Points on a hilly landscape, in no order, each with its height.
From any point a climber takes the steepest step (rise divided by distance) to one of its 2 nearest points. It stops when none of these is higher. Distance is the straight distance between rows; heights are no part of it.
q_134: [124 108 159  93 133 169  81  95  80 171 224 119 112 171 104 149 100  83
 108 112 115 121 178 132 154 120 137 124 110]  (h 1.94)
q_327: [119 163  90  84  82 127 121 121 166  79 122 146 134 123 137 118  97 153
 131  95 151 156 127 145 200 155 114 148 130]  (h 3.21)
q_850: [162 202 126 168 138  88 126 171 146 128 142 122  99  91 140 118 119 152
  94  94 170 114 132 160 151 136 142 115 153]  (h 5.21)
q_800: [169 126 144  86 143 205 125 108 110 112 193  87 175 182  94  86 103 138
 143 108 137 113 113 134 168 112 118 126  56]  (h 3.63)
q_120: [116 131 193 122 182 114 105 113  83 128 172 135 161 195 147  97  98 115
 130 119 137 121 168 122  86 106 143 103  92]  (h 4.97)
q_279: [154 176 128 174 173 119 115 108 138 139 147 129 139 114 130 107 115 145
 112  83 176 116 123 146 111 124 140  96 137]  (h 4.71)
q_81: [156  99 130 132 134  79 136 185 125 123 154 129 119 167 134 155 142 121
 147 196 102  88 141 138 121  90 133 140 127]  (h 0.99)
q_354: [ 80  93 144  79 147  79 110 100  98 115 159 151 128 149 168 105 164 119
 121 127 134 162 105 157  92 170 152 138 123]  (h 5.93)
q_109: [ 86 108 100  85  96 109 130  90 139 152 114 125  79 117 176 112 178 126
 107  77 127 213  81 135 142 180  97 118 163]  (h 3.66)
q_898: [137  93 119 122 106 115 103 176 122 121 119 194 125 122 129 139 113  58
 103 192 145 121 189 137 129  97 130 105 147]  (h 5.73)
q_482: [107 169 107 150  93 108 115  89 140 142  87 155  85  41 124 149 103 154
  80  56 163 169 123 136 142 140  79 117 164]  (h 3.36)
q_682: [ 82 168 171 144 121 133 106 163 124 139 108 143  84  74 140 161 137 141
 116 109 145 140  68  88 157 120  87 100 188]  (h 0.80)
q_446: [145  98 130  83 163 118  85  99  86 160 173 162  84 178 160 170 130  99
  88 154 147 158 159 118 119  67 104  97 163]  (h 4.38)
q_585: [172  90 154 177 134 128 118 162 102 146 170 127 171 168 126 133 112 107
 140 179  84  51 144 123 132 102 158 122 102]  (h 1.13)
q_265: [167  69 116 100 166 118  92 100  91 145 185 167 145 171 156 144 133  89
 116 165 136 129 131 144 120 101 153 108 136]  (h 5.02)
q_163: [125 114 129 116  83 125  91 110 169 126 155 138 139 146 125 109 118 119
 119 130 103 106 216 131 181 156 136 126 102]  (h 5.60)
q_75: [110  98 127 123 148 132  66 138 115 109 194 152 138 108 148 126 189 120
 163 129 144 123  47 132 111 144 149  92 134]  (h 4.88)
q_52: [ 54 118 138 106 132  55 113  72 132 130  77 158 100 153 163 134 150 123
 118  80  94 183 165 113 114 141  90 113 140]  (h 4.58)
q_381: [ 98 150 165 138  97 168 131 159 122 135 109 112 128 149 135 146 112 145
 166 143 104 116 125  65 160 115 118 112 148]  (h 2.46)
q_874: [ 89 148 154 129 126 198 125 121  90 182 137 127  92  97 121 169 114  94
 100 121 140 136 102  88 146 126 104 131 182]  (h 1.14)
q_95: [113 145  79 107 148  68 159 129 178  75  94 113 134 129 117 122 161 162
 164 109 112 121  65 180 107 143 119 212 110]  (h 1.62)
q_46: [129  85  76 128 110  88 140  81 106 132  62 189 130  88 140 162  98 119
 112 135 136 189 173 126  90  97 103  94 132]  (h 1.98)
q_101: [160  88 125 124  83 189 187 157 146 123  74  90 179 139 115 101 123 129
 155 185  95 131 146 106 133 128 134 140  94]  (h 2.03)
q_416: [199 144 182 179 139 170 166 185 134 164 115  80 130 159  87 133  92 139
 121 147  97  65 176 116 119 112 161 117 124]  (h 3.76)
q_404: [117 168 153 132 142  74 137 133 151  88 141 122 129 198 143 111 120 169
 152 114 112  92 145 122 138 120 128 128 121]  (h 0.85)
q_362: [130  78 155 137 125 128 112 174 120 160 112 151 155 138 143 109 140  70
 126 192 129 133 169 114  75  95 155  94 128]  (h 6.34)
q_298: [111 101  86  90  95 192 134 101 180 132 115  93 139 129 127 106 178 108
 144 152 104 149 139 116 170 171 123 164 119]  (h 3.64)
q_785: [121 146 115 153 104 100 121 156 102 132 160 141  96 102 169 184 140 172
 137 116 108 121  68 105 175 122 108  95 163]  (h 0.62)
q_57: [110 139 175 134 149 212  83 128  79 197 191 108  99 137 111 156 116  67
 106  95 130 126 144 100 145 112 122 111 148]  (h 1.54)
q_169: [ 89 113 152  98 152 185  90  71 138 171 161 132 109 120 144 102 137  95
  95  81 173 184 141 124  96 154 115  95 143]  (h 0.39)
q_948: [124 141 120 170 188 174 133 110 138 115 107 117 146 121 120 121 160 139
 147 150 140  81  47 110  76 112 136 151 162]  (h 1.97)
q_915: [ 90  67  97 116 104 118 112  77 132 131 126 152 151  88 102 127 136  94
 131 160 120 135 151 149  95 169 153 144 112]  (h 2.21)
q_839: [136 163 149 139 104 154 137 186 149 131  92 120  93 115 107 174 110 131
 128 157 122 117 172  88 160  99 118 115 168]  (h 2.79)
q_67: [ 93 139 137 148 127 125  97 166 120  92 149 128 143  72 121 131 166 144
 180 124 141 100  49 130 112 148 154 131 113]  (h 4.40)
q_380: [105  96 100  58 121 140 115  56 152 127 145 125 112 172 169 104 161 135
 121  99 117 173  78 144 154 182 126 164 156]  (h 3.14)
q_263: [ 88 132  94 109 143 122  75 101 201 103 117 132 120 133 149 130 206 128
 164  96 111 139  84 108 151 147 113 113 158]  (h 4.49)
q_176: [ 77 109  86 108 106 117 120 120 198  99  67 113 136 125 140 122 204  92
 166 104  94 172 125 123 156 158 120 129 131]  (h 4.07)
q_729: [109 109 129 154 146 123  77 149 189 130 118 141 134 129 156 120 195 118
 162 130 133 139 124  94 112 114 115  69 146]  (h 4.96)
q_173: [166 126 136 106 112 146 147 120  88 146 156 106 113 167 101 133  89 120
 100 143 122 129 191 134 161 100 113 136 107]  (h 2.50)
q_386: [109 158 155 147 141  77 149 167 159 122 110  94 103 177 176  89 172 149
 140 108 106 145 138 104 113 136 129  98 144]  (h 0.75)
q_997: [100 165 116 139  75  57 153 150 143 108  76 135  74  67 109 151 131 141
 117  99 116 146 158 149 124 148 119 139 133]  (h 3.77)
q_484: [140 106 121 129 134 154  63 169 142 112 165 157 170 130 155 135 158 108
 177 152 147 120  93 102 133  91 137  65 127]  (h 5.35)
q_338: [129 114 160 102 134  80 117 149 102 114 176 123 151 154 137  79 137 117
 126 150 129 131 148 158 109 143 154 120  83]  (h 5.40)
q_39: [118 171 130 154 181 138 167 154 184 117  54 122 132 117 126 117 148 129
 124 137 164 127  94 115  84 119 121 134 183]  (h 2.43)
q_251: [124 133 144 138 154 205 124 115 116 157 154 113 152 148 160  77 130 101
 127 112 159 153 107 108 113 147 138  96 131]  (h 0.52)
q_480: [194 120 141 137 121 137 188 140 113 134 114 107 144 187 119 132  64 147
 123 155 109 116 178 115 118  93 128 112 105]  (h 3.03)
q_849: [135 138  84  86 135  71 139 106 145  74 142 152 143 123 103 133 111 171
 136 112 144 116  88 194 125 123 114 204 102]  (h 1.30)
q_331: [114 169 131 100 128  64 109 101 135 101 167 132 118 151 106 132 116 171
 135  93 144 114 145 158 135 112 117 142 106]  (h 1.00)
q_7: [139 123  95 126 135 126 145  70 140 135  98 160 138 127 135 123  78 116
  95 107 158 180 201 142  98 121 114 112 123]  (h 2.25)
q_745: [152 121 107 131 118  84 106 112  96 153 135 170  57 140 165 154 124 125
  83 128 134 163 198 122 122  88  97  70 153]  (h 3.86)
q_639: [126 158 155 126 160 110 175 144 109 140  88 128 104 132 114 119 102 122
  84 142 166 146 132 143  80 113 121 140 158]  (h 2.85)
q_748: [118 189 146 168 150 108 119  78 123 179 127 127  89  91 131 131 100 159
  82  53 164 133 129 136 100 127  97 117 161]  (h 4.08)
q_319: [137 179 171 150 126 150 123 210 158 132  85  85  87  52  95 179 152 162
 145 130 146 129 118  76 135 115 140  98 140]  (h 2.45)
q_647: [119  73 134 129 129 122 131  76  98 138 148 147 179 110  95 115 105 100
 102 160 105  79 146 166 115 172 150 184  86]  (h 2.55)
q_640: [110 136 139 155 131 145 172 129 123 147 109  95 137 155 186  69 142 143
 131 118 125 153 105 107 119 164 138 100 152]  (h 0.64)
q_621: [196 120 138 189 142 173 141 195  71 142 153 102 176 131 127 137 107 121
 157 150 111  92  97 108 126 108 173  98 108]  (h 1.35)
q_287: [ 86 135 134 164 140  86 122 122 157 112 127 133 149  92  99 130 155 132
 145 138 121  68 118 140  98 151 155 160 124]  (h 4.50)
q_35: [105 138  90 122 103 116 135 142 196  64  80 151 163 129 146 122 132 124
 157 122 114 130 126 133 189 174 128 156 127]  (h 3.67)
q_845: [103 141 160 178 139  90 115 138 139 158 118 109 102  92  97 137 160 136
 139 129 112  96 153 113  69 128 150 104 126]  (h 5.15)
q_364: [216 122 156 127 162 196 188 155 118 124 127 111 181 139  61  88  89 106
  79 151 132  60 102 163 184 122 103 186  76]  (h 1.36)
q_304: [138 120 150 119 109 209  89 127 149 115 152 106 172 128  93 112 126 123
 166 138 115 103 148  98 153 128 141 130  74]  (h 3.04)
q_728: [187 186  97 164 117  90 150 150 111  99 125 161  92  86 106 143  68 134
  77 114 166  98 159 187 144 118 134 146 149]  (h 4.52)
q_73: [144 148 109 130  97  82 131 142 142 126  72 143  41 121 140 156 136 150
 104  99 119 193 190 105 136  86  68  71 151]  (h 3.48)
q_201: [169  54 112 143 160 150 106 118 105 165 151 141 180 142 156  99 149  95
 146 171 140 144 125 135  69 103 163  82 108]  (h 5.68)
q_957: [130 158 200 170 155 140 136 163 140 147 113  94 123 132  66 122 126 130
 140 142 115  74 161 113  68 111 164 127 112]  (h 4.53)
q_266: [107 107 124 107 111 126 175 136 105 123  64 103 136 127 107 155 141 148
 180 144 113 183  95  93  75  94 110 117 113]  (h 1.21)
q_846: [192 120  77 130 135  97 138 127  78 109 162 174 142  98 114 153  69 122
  91 131 166 122 125 193 132 111 140 134 119]  (h 3.74)
q_881: [ 80 113 125 104 132  74 102  77 175 119 114 154 123 171 142 104 143 101
 113 108 107 144 203 137 131 153 115 139 127]  (h 5.03)
q_445: [137 174  99 162 134 115 170 162 172 109  88  86 122  75 124 117 158 187
 153 102 128 115  61 154 112 170 148 190 123]  (h 1.93)
q_321: [160 132 141 127 118 131  98 183  97 105 156 173 145 129  95 131  73  61
  96 154 145  99 182 143 173 106 140 118 124]  (h 5.08)
q_663: [139 129 101  94 121 175 121  61 145 119 151 148 162 145 126 101  76 125
 107  99 160 160 154 149 161 149 115 132 108]  (h 2.64)
q_243: [128 108 134 133  63 163 150 163 144 125  76 108 163 157 150 118 110 139
 182 152  86 143 159  68 152 114 138  94 101]  (h 2.20)
q_431: [140 109  77 136 127 137 164 107 134 148 106 106 127 111 124 145 143 142
 145 149 121 139 112 122 111 119 126 146 143]  (h 1.50)
q_942: [184 122 133 110 114 215 195 140 119 142 110  83 153 120  84  97  89 124
 100 155 134 119 138 142 158 139 119 161  92]  (h 1.86)
q_202: [143  71 106 140 128  96 152 114  88 123 182 135 147 157 151 153 122 150
 144 172  69  58  92 149 145 149 142 177 113]  (h 0.78)
q_766: [164 102 115 145 145 135 143 103  73 127 165 154 188 108  80 140  58  93
  95 144 134  87 118 173 148 136 140 168 102]  (h 3.05)
q_891: [130 193 135 177 135 140 122 185 181 115  99  81 104  58 127 135 170 180
 143 101 141  94  88 102 142 157 160 160 139]  (h 2.18)
q_913: [159 123 131 197 172 170 126 149 124 121 107 129 174 129 132 144 131 130
 175 166 131  76  78  90  84  86 156  98 144]  (h 1.61)
q_829: [137 150 177 125 184 165 111  92 105 126 194 108 159 185 106  87  99 118
 125  94 135  89 132 139 119 113 131 141  83]  (h 4.39)
q_433: [ 95  57 110 117 105  94 120  80  99 146  93 162 157 103 137 151 136 110
 150 148 105 176 155 113  72 127 138 114 100]  (h 1.99)
q_196: [140 122 100 149 118 135 143 159 102 129 183 112 122 138 167 166 135 164
 160 157  86  76  65 123 174 130 135 150 141]  (h 0.58)
q_958: [ 91 147 152  85 139 148 139  97  85 118 153 107 128 153 124  92 128 151
 136 107 147 135  63 138 107 136 131 175 108]  (h 4.73)
q_118: [137 115  88  66 102 120 158 109 106 130 137 104  90 126 100 160 133 152
 132 140 129 162 115 152 128 108 106 164 121]  (h 1.17)
q_880: [146 161 115 145  93  81 140 184 156  96  79 142  72 126 139 189 108 177
 144 130 104 135 151  97 164  93  95  92 162]  (h 3.15)
q_6: [111 170 153 120 105  78 185 156  99 112 103 124 103 110 109 122  89 144
  99 125 147 128 123 167 101 142 135 182 126]  (h 3.28)
q_241: [ 70 122 139 131 103  37 135 109 103 145  76 135  72  84 149 136 156 134
 101  82  99 185 136 127 109 157  91 102 144]  (h 4.19)
q_207: [106  90 124  50 128 153 130  90 102 103 176 126 126 184 137 110 153 126
 127 151 118 116  45 145 154 152 126 192 132]  (h 3.61)
q_200: [126 122 117 116 105 230 114 140 163 112 111  69 151  73 104 106 167 125
 157 147 124 121 118  90 179 164 154 166  93]  (h 3.26)
q_310: [115 149  74  97 103 103 132  66 145 149  98 136  87  90 146 125 131 147
  87  64 153 189 105 160 139 162 104 155 161]  (h 3.09)

For each start below, name the point where the climber stops.
q_304 -> q_354
q_682 -> q_845
q_585 -> q_163
q_7 -> q_484
q_404 -> q_362
q_942 -> q_362
q_200 -> q_484
q_319 -> q_362
q_433 -> q_850

Call two points neighbours if one is among the 2 nearest of the other. Go from one point of each pair to the other, from neighbour to neighbour, staying as high as possible. Name the lowest point that can't be avoided.
q_354 and q_845 -> q_304
q_484 and q_362 -> q_173
q_845 and q_484 -> q_67
q_850 and q_109 -> q_310
